The views of a scene show one set of named points, each view turned or mirrored, shifted and resized as a whole, with a little noise and some points left out.

Scene 1
View 1
j237: [ -2  -9   0  -4  -2  14  11  -3   8   3  -3 -14   4   6  20  20   6  -8
   3 -14 -23   0  -1  13  14   0 -19 -23   1  -3  -6  11  -4  -4  12  18
  -6 -13  11 -27 -14  -9   8 -14   7   2  -6  12  -5   2   9  19   8 -24
   4  -4   8   5]
j214: [  3 -11 -10   7 -14 -10   1  11  -3  24 -16 -18  -7   3  13   1   5   8
   1 -20  -8 -16 -12   6   6  -3 -16 -13  16 -11   4 -11   8   2  -2   4
  -8  -4  -3 -13   9  -5   8 -17 -15  -3  -9   1  -8 -20   5   7 -16   1
   4  -2   6  -2]
j409: [ -9  -1  -1  -3   2 -10 -12   0   8   1   2 -18   3  13  13 -14  13  11
 -23 -11  -8 -20   8   5  -2  10   8   5  -5 -15 -11  -6   9  -5   6  -3
 -13  10 -15 -15   6 -13  18   6   1  -5   6  11 -11 -17  -4   6 -10   5
  -1 -11 -12 -12]
j123: [ -1  -9   2  -2 -10  14  11   0   3   2  -3 -15   3   6  20  14   3  -5
   0 -17 -18  -2   0  11  12  -3 -20 -21   2  -4  -8  10  -3  -2   8  20
  -7 -14  12 -21  -8  -7   3 -11   3   0  -4  11  -7  -1  13  21  10 -23
   2  -6  11   1]
j160: [ -2  -7  -4   1  -5  -4  -1   4   3  10  -5 -17  -1   8  15  -1   8   7
  -9 -15 -10 -15  -1   6   4   3  -6  -7   4 -11  -4  -4   6  -2   5   5
 -10   0  -5 -16   4  -9  11  -6  -3  -4  -2   8  -9 -15   2   9  -7  -2
   1  -7  -1  -4]
j933: [ -2  -7  -9   2  -3 -12  -6   5   3  15  -8 -19  -2   7  13  -4  11   9
  -9 -14 -10 -18  -3   5   2   5  -3  -5   7 -14  -1  -9   8  -2   3  -1
 -10   5 -10 -16   8 -10  17  -8  -5  -5  -3   5  -9 -20  -3   4 -17   4
   2  -5  -4  -6]
j268: [  1 -10  -4   2 -10   3   6   4   1  13  -9 -16  -2   4  17  11   5   0
   2 -18 -14  -8  -5   9  10  -3 -18 -18   8  -7  -1   0   1  -1   4  12
  -7 -10   6 -18  -2  -7   6 -15  -4   0  -7   6  -7  -9   8  14  -2 -12
   4  -3   8   1]
j314: [ -3  -6  -2   2 -11  -7  -5   7   0   9  -6 -18  -1   8  13 -10   6  10
 -13 -17  -4 -19   0   5   2   3  -4  -3   4 -12  -6  -6   8  -1   1   4
 -12   1  -7  -9  10  -7   8  -2  -8  -5   1   8 -13 -18   5   9  -8   2
   0  -9   0  -9]
j12: [  3 -12  -6   2 -11   5   9   4   1  15 -10 -17  -2   4  18  15   4  -2
   7 -18 -17  -6  -7  10  12  -4 -22 -22  10  -6   1   2   1   0   5  15
  -5 -12   9 -20  -3  -6   6 -19  -4   1 -10   5  -6  -8   9  15  -2 -15
   4  -2  10   3]
j818: [ -1  -9   7  -2 -14  18  13   1   1   0  -3 -14   3   6  21  13   1  -6
   0 -19 -15  -2   1  11  13  -4 -22 -22   0  -2  -9  13  -5  -2   7  24
  -7 -18  15 -18  -9  -5  -3  -9   3   0  -2  13  -8   2  19  26  15 -27
   1  -8  14   1]
j651: [-13   2   4 -10  13   5  -5 -12  17 -13  11 -17  11  16  16  -1  15   1
 -22  -5 -18 -10  17   9   3  13   8   2 -15 -10 -17   8   2  -9  17   4
 -13   7  -7 -27  -8 -18  22   8  18  -3   8  18  -9  -3  -4  12   4 -10
  -1 -12 -13  -7]
j404: [  4 -14  -1   7 -27   4   9  13 -10  17 -14 -17  -6   1  18   5  -2   2
   5 -27  -5 -11 -11   7  10  -9 -27 -22  13  -5   0   0   2   4  -4  19
  -7 -18  10  -7   5   1  -8 -16 -15  -3  -6   5 -11 -10  21  20   2 -13
   2  -5  19  -2]
j220: [ -7  -4   5  -5  -3   9   3  -3   7  -4   3 -16   6  10  18   3   7   0
 -11 -14 -14  -8   7   9   6   3  -7  -9  -6  -7 -12   7   0  -5   9  13
 -10  -5   3 -19  -6 -10   8   0   6  -2   3  14 -10  -3   8  17   7 -15
   0 -10   1  -5]
j493: [  5 -13  -5   5 -18   5  11   8  -4  17 -14 -16  -4   2  18  14   1  -1
   8 -22 -13  -6 -10   9  12  -7 -27 -25  13  -5   2   2   0   2   1  17
  -6 -16  11 -16  -1  -3   0 -20  -9   0 -10   5  -7  -8  14  17   0 -16
   4  -2  16   4]
View 2
j404: [ -3 -24  13   1  -6 -11 -15  32  11   1  36 -17 -17  -7  15  14 -15  38
 -30  -6   0  -2 -25  -6  26 -34  24   1  20   6   4 -13  50 -22 -16 -33
  -1 -11  26 -12  19   5  -1  -3 -14  13  37  13  15  -9  -9 -19  -5   5
 -22  16  25   1]
j123: [  3  -6   6  10   2 -14 -11  13   9 -11  21 -31 -18 -21  20  12  -2  29
  -9  -1  23 -22 -20   9  -2 -45  14 -10  17  -4  -3 -21  23 -22   3 -22
  -1 -19  23   8  -5   8  13   1 -24   7  28  -1  33  10  16 -17  -2   0
 -35  -8  10  11]
j409: [ 16  -9 -19 -15  -8 -21 -15  -9 -11  14   9   4 -12 -27  12   5  23  -1
  10 -21   4   1 -10 -15 -29  21   4 -11  15   8   7  27 -22  -5   4   8
  -7   9   0 -11   6  -1 -15  -3   1 -18   4   3  23  -6  -1 -10  -7 -16
  32  -7 -11 -29]
j214: [ 12  -5   4  -7  -7  -5 -27  29   5   2  19  -4  -5 -17   2  10  -6  26
 -20  -1  -7   9 -24 -16  12  -9  15  -2  19   8  18   0  34 -21 -20 -32
  -3   7  23 -21  21   2 -11 -18  -8   4  23  12  10 -21 -33 -21 -19  -1
   0  17  31 -19]
j933: [ 18   1  -9 -11  -7 -11 -25   9  -4   7   7   1  -3 -25   4   6  10  11
  -1  -8  -2   7 -16 -16 -13   8   7  -9  18   7  16  12   4 -13  -8 -13
  -5  11  12 -17  12  -2 -14 -14  -4  -8   9   6  17 -14 -23 -16 -16 -10
  17   3  14 -28]
j237: [  9   5   4  12   4 -13 -13  11  11 -15  13 -34 -13 -26  18  10   0  29
  -4   4  28 -25 -19  12  -7 -48  10 -13  15  -5   0 -24  20 -25   4 -25
   0 -18  25  11  -9   9  15  -3 -28   7  24  -4  36  12  13 -16  -4  -1
 -38 -12  11   9]
j268: [  7  -4   4   2  -2 -11 -18  20   7  -4  18 -19 -11 -20  10  11  -3  27
 -13   0  10  -9 -21  -3   4 -28  14  -7  17   2   7 -12  26 -22  -6 -26
  -3  -6  22  -6   6   4   1  -8 -19   6  24   5  23  -4  -6 -18 -10  -1
 -18   2  20  -4]
j160: [ 11  -7  -6  -7  -5 -14 -18   7  -1   5  14  -7 -11 -21  10   8   7  15
  -4 -10   5  -2 -16  -9  -9  -3  10  -7  17   5   8   6   6 -14  -4 -12
  -5   3  13 -10   8   2  -7  -7  -8  -6  14   5  22  -8  -9 -16  -9  -8
   7   0   9 -18]
j220: [  5 -13  -5   1  -3 -21  -7  -2   1   0  19 -20 -21 -22  22   8   9  16
   2 -13  20 -18 -14   3 -16 -21  10 -10  16   1  -4  -2  -1 -14   9  -5
  -4 -12   9   6  -4   6   4   5 -15  -4  19  -1  32  10  22 -11   2  -6
 -10 -12  -7  -2]
j651: [ 16   2 -19  -2  -1 -25  -7 -23  -9   1   1 -16 -17 -36  20   5  29  -1
  24 -15  29 -22  -8   5 -46  -4  -1 -20  13  -1  -4  11 -36  -7  20  12
  -6  -6   1  10 -15   3   3   5 -12 -18   1 -10  42  15  28  -8   0 -17
   7 -28 -24 -11]
j493: [  4  -9  11   6  -1  -8 -19  30  13  -7  26 -23 -12 -14  12  13 -14  37
 -24   3   7  -8 -25  -2  18 -40  19  -3  19   1   7 -19  45 -25 -13 -37
   0 -11  28  -8  11   7   4  -6 -19  13  34   8  20  -6 -10 -20  -9   4
 -29   9  29   2]
j818: [ -5 -21   9  11   0 -19  -4  13  12  -6  32 -32 -25 -15  26  14  -7  31
 -14  -6  23 -24 -20  10   6 -50  18  -7  18  -2  -8 -21  28 -22   4 -21
  -2 -24  21   8  -1   9  14   9 -23  10  34   3  32  12  26 -15   6   2
 -37  -6   4  16]
j12: [  8  -1   7   5   0  -7 -21  23  10  -8  17 -22  -9 -20  11  11  -6  32
 -16   4  11  -9 -22   0   7 -36  15  -7  19  -1   8 -18  35 -25  -9 -32
   0  -9  26  -5   5   6   4  -9 -21   8  26   3  23  -3  -9 -19 -12   1
 -26   3  25   0]
j314: [  7 -18  -6 -13  -8 -18 -14   7  -3  12  22   0 -14 -18  11   9   7  13
  -6 -16  -3   4 -16 -16  -4   5  14  -4  18   9   7  16   8 -10  -7  -8
  -7   5   9 -16  15   1 -13  -4  -2  -6  15  11  16 -11  -8 -14  -5  -9
  18   5   4 -21]
View 3
j160: [ -8  13  -4   9   1   3  -7  17  -5  -2   8  11   3  -2 -12  11  -2   2
  -3  -5   6   0  -4 -12  -8 -32 -10  -4   1  11  29  10 -11   0   1   4
   7   4 -11 -11 -14   3  10   8  -5  -1  13  -9  -5 -24  -1   2   9   1
  -9   2  -9 -11]
j214: [  1  24  -1   1  -8  19   0   8 -23  12   6  15   6  10  -3  20   2   4
   1  -2  11   5 -14  -2 -15 -56 -17 -18  -9  -1  27  23   1 -16   0   0
  12  -2 -18 -10 -21  -4  18 -15   7  -9   0  -3  -5 -31   6  -3  21  12
  -2   9  -9 -30]
j12: [-10   6  -3   1  -3  31   5  18 -16   7  -6  -8   5  11   5  21 -19  16
  11 -12  17   4 -14 -15   1 -37 -17  -9  -2  16  28  14   4 -24  -1 -11
  14  -3  -5 -23 -32  -9  11  -8  17  -4  12 -15  -5 -26   5 -15  -2   3
 -19  14 -18 -28]
j409: [ -7  11  -8  18   5 -20 -17  19   8 -13  20  22   1 -17 -26   1   8  -8
 -14  -3  -2  -6   6 -14 -13 -21  -3   4   6  11  31   1 -22  24   3  13
  -3  10 -16  -3   0  14   5  27 -24   5  17  -6  -5 -23 -10  16  15  -3
  -4  -6  -1  11]
j220: [-18  -5  -5  10  10   3  -5  26   2 -11   1  -3   2  -4 -11  18 -20   9
   5 -15   7  -5   2 -23   2  -4 -13   7   8  26  29  -4 -15  -5   1   2
  10   4  -2 -23 -21   0  -1  17  -3   2  24 -21  -8 -16   0  -8 -12 -12
 -26   6 -13  -4]
j651: [-21 -11 -13  20  11 -12 -12  32  26 -24   9  -4   2 -22 -21  -7 -13   6
 -10 -14   4  -8   9 -33   7   1  -1  19  19  36  35 -13 -21  22   6  -2
  -2  10   0 -14  -8  13  -4  45 -16  17  37 -20  -1 -16 -16   8 -11 -10
 -21  -3 -12  19]
j404: [ -8  16   3  -5   1  23   3  13 -35  11  -3   5   4  21   1  48 -18   8
  19 -11  10   1 -12  -4  -9 -28 -27 -16 -11   3  21  18  -3 -36  -7   8
  26  -2 -13 -25 -32 -15  10 -26  15 -17  -2 -12 -14 -24  19 -23   1  -8
 -19  15 -12 -40]
j268: [-10   7  -2   4  -2  23   2  18 -13   4  -3  -2   4   7   0  20 -15  13
   9 -12  14   4 -11 -15  -1 -34 -16  -7  -1  15  28  12  -1 -19  -2  -7
  13  -2  -6 -20 -28  -8  10  -5  12  -4  12 -15  -6 -25   4 -12   0   0
 -18  10 -16 -24]
j933: [ -2  19  -6  11  -5   1  -7  12  -3   0  13  17   4  -7 -14   2   8  -2
 -10  -1   6   1  -5  -8 -13 -46  -7  -8  -1   5  31  14  -7   6   2   3
   1   3 -17  -3 -10   7  13   9  -8   1  10  -3  -1 -28  -4  11  21  10
   0   1  -7  -9]
j314: [ -5  17  -3   9   2  -7 -10  14 -10  -3  13  21   2  -2 -18  20   3  -5
  -3  -4   1  -4  -1  -7 -15 -27 -12  -5  -2   4  27  10 -15   3   0  15
   8   5 -17  -9  -9   4   9   5 -12  -6   5  -6  -9 -23   2   4  15  -1
  -6   1  -4  -9]
j123: [-19  -5  -3   2   6  24   3  24 -10  -3  -8 -14   3   8   2  27 -31  18
  16 -19  15  -1  -7 -23   7 -13 -19   1   5  27  27   3  -4 -24  -1  -7
  17  -2   1 -31 -33  -9   2   0  14  -2  21 -23  -8 -19   6 -21 -17 -11
 -30  13 -20 -20]
j493: [ -8   9   1  -3  -2  32   5  15 -25  10  -7  -5   5  17   7  32 -21  15
  16 -13  17   5 -15 -11  -2 -37 -21 -14  -5  12  25  18   3 -33  -3  -8
  19  -5  -6 -26 -35 -14  12 -18  21  -9   6 -15  -8 -25  11 -20  -2  -1
 -20  16 -18 -36]
View 4
j160: [ -5 -10  -9   6   9  13  12   2 -12  -8   3  -5   2   8   3   2  17   4
  -2 -16 -11  -4  24 -11   6   3  -2  -7  -8  -7  13  14   2  -2  -3   0
 -11  -6 -11 -10 -22   7   6   7  18 -11  10   4  13  14   2   4   4   5
 -14 -17  11   0]
j268: [ -6 -14 -14   7   1  10  12  10 -29  -8   8  -4  11   8   9  -1  14   9
  -1 -32  -4 -18  44 -32   8 -12 -13  -7   5 -10  23   8   2 -16  -6  -3
   1  -3  -7  -3 -18  13   5   2  13 -17  19  10   1   6  13   2   8   4
 -29 -16  24   4]
j493: [ -3 -15 -20  10  -1  13  11  12 -36  -9   9  -3  18   3   8  -5  12  12
   1 -34   4 -18  49 -45  13 -17 -21  -7   8  -9  27   3   4 -23   2  -4
  10  -2  -3  -2 -19  20   3  -4  13 -16  27  13  -2  -2  18  -6   6  -2
 -34 -20  32   8]
j237: [-23 -20   0   5  -5  -6  17  20 -30  -1  12  -4   3  19  16   9  12   8
 -10 -45  -6 -37  51 -40  -6 -14 -14 -11  21 -18  27   5   0 -19 -31  -7
   4  -3  -9  -2 -16  11  12   6   0 -16  18  13 -18  14   9  11  15  13
 -35  -9  33  -5]
j220: [-27 -16   9   6  -3  -5  15  16  -5   5   3  -3  -9  19   9   9  16  -1
 -19 -21  -6 -20  31 -23  -9   9  -6  -9  10 -16  16   9   0  -3 -19   3
   0 -11 -13 -10 -25   7  11   5   4  -8  13   8  -6  17  -6   5   5  10
 -13  -9  27 -10]
j404: [  4 -14 -22  13  -2  17   7  10 -33  -6   4  -4  21  -2   3 -11  11   9
   1 -26  10 -10  48 -50  17 -11 -27  -6   5  -6  27   1   6 -22  17   1
  18  -3  -1  -4 -25  27  -1 -12  18 -12  35  13   2 -10  18 -17   1  -9
 -28 -25  38  11]
j12: [ -4 -16 -17   7   1  11  14  12 -36 -10  11  -5  16   7   9  -1  12  12
   1 -38  -3 -21  49 -37   9 -19 -15  -8   8 -10  26   6   1 -21  -8  -7
   3  -1  -5  -1 -16  16   6   1  13 -18  20  12  -2   5  17   3  11   4
 -35 -18  27   4]
j123: [-21 -19  -2   7  -7  -3  13  19 -25   2   8  -3   3  15  12   4  12   6
 -12 -36   0 -30  49 -44  -3  -8 -18  -9  20 -16  27   3   1 -18 -18  -3
  10  -7  -8  -5 -20  15   9  -1   2 -13  23  13 -14   8   8   2   9   7
 -29 -11  37  -3]
j933: [  3  -7 -16   4  16  20  14  -5 -13 -14   3  -5   5   5   1   0  20   6
   4 -13 -17   2  18   2  11   0   6  -6 -19  -3  10  19   2   3   1  -1
 -20  -4 -10  -9 -20   4   6  11  26 -13   4   1  25  17   3   8   4   5
 -13 -18  -1   2]
j409: [-12  -6   2   4  14  10  16  -2  11  -4  -3  -6 -13  13   0   6  22  -3
 -10   1 -18   4   5  12  -2  22  12  -7 -16  -6   3  21   0  16  -5   6
 -22 -11 -16 -16 -27  -3   8  14  21  -6  -3  -3  23  26 -15  10   0  10
   3 -12   0  -9]
j651: [-37 -15  22   1   2 -13  20  12  12   5   3  -4 -26  30  10  19  20  -8
 -24 -16 -21 -20  14   4 -22  21  12 -10   5 -19   7  17  -3  12 -39   2
 -19 -15 -20 -15 -22  -7  17  19   2  -7  -5   2  -1  36 -20  23   7  22
  -4  -2   9 -21]
j818: [-24 -20   3  10 -13  -8  12  25 -24   6   6  -3   2  16  12   3  11   4
 -17 -35   7 -31  51 -53  -5  -4 -24 -10  26 -18  27  -1   3 -20 -16   0
  18  -7  -8  -6 -24  18   8  -5   0 -10  28  14 -20   4   7  -4   7   5
 -28 -12  46  -3]
View 5
j160: [  7   3   6   9   8  -7   4   7   9   6 -15  -4  -1  -3 -13   8  -2   2
   7  -7  -8  -2  18 -17   3  -4   8  15   5 -10   4   2   8  -1   3   0
  -4  10   9   1  -4  -2   7 -14   2   3  -7   1   6  -1   2   5  11 -21
   8  -5   0   0]
j314: [  2  12  -2  13   4  -9   6  14   5   3 -21   1   1  -2  -7   9   6   3
   8  -7  -4   0  22 -17   2  -8   9  18   1 -13  -2   6  12  -8   4   1
  -3   4  11   6   2  -2  13 -17  -3   0  -8   1  15   5   0   1  12 -29
  10  -3   4   5]
j123: [ 27 -15  37  -8  24 -22  -2   5  18   3  -1   2   2 -20 -22  19 -23 -15
   7  -9  -6 -18   1  -5 -11   7  -3   7 -12  -2  19  26 -13   8  -5  -4
   0  12   6  -7 -16 -10  -2  -3  28   5  -3  -6  10 -18  12   5   1   1
   3 -30  -9   5]
j237: [ 30 -21  41  -9  26 -17  -4  -4  22   7   4  -4  -2 -20 -27  14 -28 -12
   9  -8 -13 -17   1  -5  -8   8   0   4  -6   0  24  18 -14  14  -6  -5
   0  18   4 -12 -19  -7  -7  -4  28   7  -3  -5  -1 -23  11   9   1   9
   1 -30 -12  -2]
j933: [ -2   9  -2   9   4  -3   7   6  11   7 -21 -12  -2   1 -16   2   2   9
  10  -5 -11   5  25 -21   9 -11  12  17  11 -11   0 -12  15  -5   5   2
  -6  14   8   3  -1   3   7 -16  -8   4  -9   3   0   6  -2   9  14 -27
  12   8   3  -2]
j409: [  9  18 -12  42   1  11  -4   2  -1  20 -18   6  -9   6   1   8   7  11
   5 -11 -16   3  31 -17  11  -3  19  13  21 -17   4  -5  19   3   8  -2
  -9   6  14   2   7  -3  25 -30 -11  -4  -9   6   2   1  -2  -8  22 -30
   1  -9   3  -9]
j818: [ 31 -16  40  -8  25 -27  -3  10  17   0   2  10   5 -23 -19  24 -23 -20
   7 -10  -1 -22  -3  -2 -17  10  -5   6 -21  -1  19  38 -16   8  -6  -5
   3   7   7  -7 -16 -14   0  -2  33   4  -2  -8  19 -19  14   0  -1   3
   3 -38  -9   8]
j493: [  9 -14  33 -33  19 -34  11  15  23 -12  -9 -12  10 -19 -30  11 -17 -13
  11  -2   4 -10   1 -13 -11  -6  -6  14 -21  -1   7  19  -9  -5  -5   1
   3  14   2  -1 -18  -3 -13   6  21  12  -5  -9  15  -5   9  17  -5  -6
  15  -7  -6  13]
j404: [  3  -6  26 -32  15 -41  14  27  19 -19 -16  -4  15 -19 -24  16  -8 -16
  10  -2  11 -11   1 -13 -15  -7  -8  18 -29  -2  -1  29  -6 -14  -5   1
   4   5   4   4 -13  -6  -8   8  20   7  -3  -9  30   2   7  13  -5 -15
  20  -6  -2  22]
j214: [ -8   1   9 -23   7 -25  18  17  19 -11 -21 -21   8  -7 -25   3  -1   0
  12   0   2   2  15 -22   0 -17   2  21  -7  -5  -6  -2   7 -14   0   5
  -2  14   4   7 -10   5  -7  -1   1  10  -8  -2  11  10   0  20   3 -22
  22  14   0  10]
j12: [ 11 -14  31 -24  21 -26   8   8  23  -5  -6 -12   6 -16 -29   9 -18  -8
  11  -3  -4  -9   4 -13  -7  -4  -2  11 -12   0  10  11  -7   1  -4   0
   0  17   2  -4 -17  -1 -12   1  19  10  -5  -6   6  -8   8  16  -1  -4
  12  -8  -7   6]
j220: [ 26  -4  21  21  16  -6  -9   2   7  14  -3  11  -5 -11 -10  19 -13  -8
   5 -12 -11 -13  10  -6  -5   8   7   7   2  -9  17  21  -3  11   0  -5
  -3   7  11  -6  -6 -11  13 -15  17   0  -5  -1   8 -16   8  -6  10  -9
  -2 -32  -5  -3]

Which points are out of place in each view (at most two, in the order of its rows)? Write - if all are in place.
view 1 | j214
view 2 | j404, j123
view 3 | -
view 4 | j493
view 5 | -
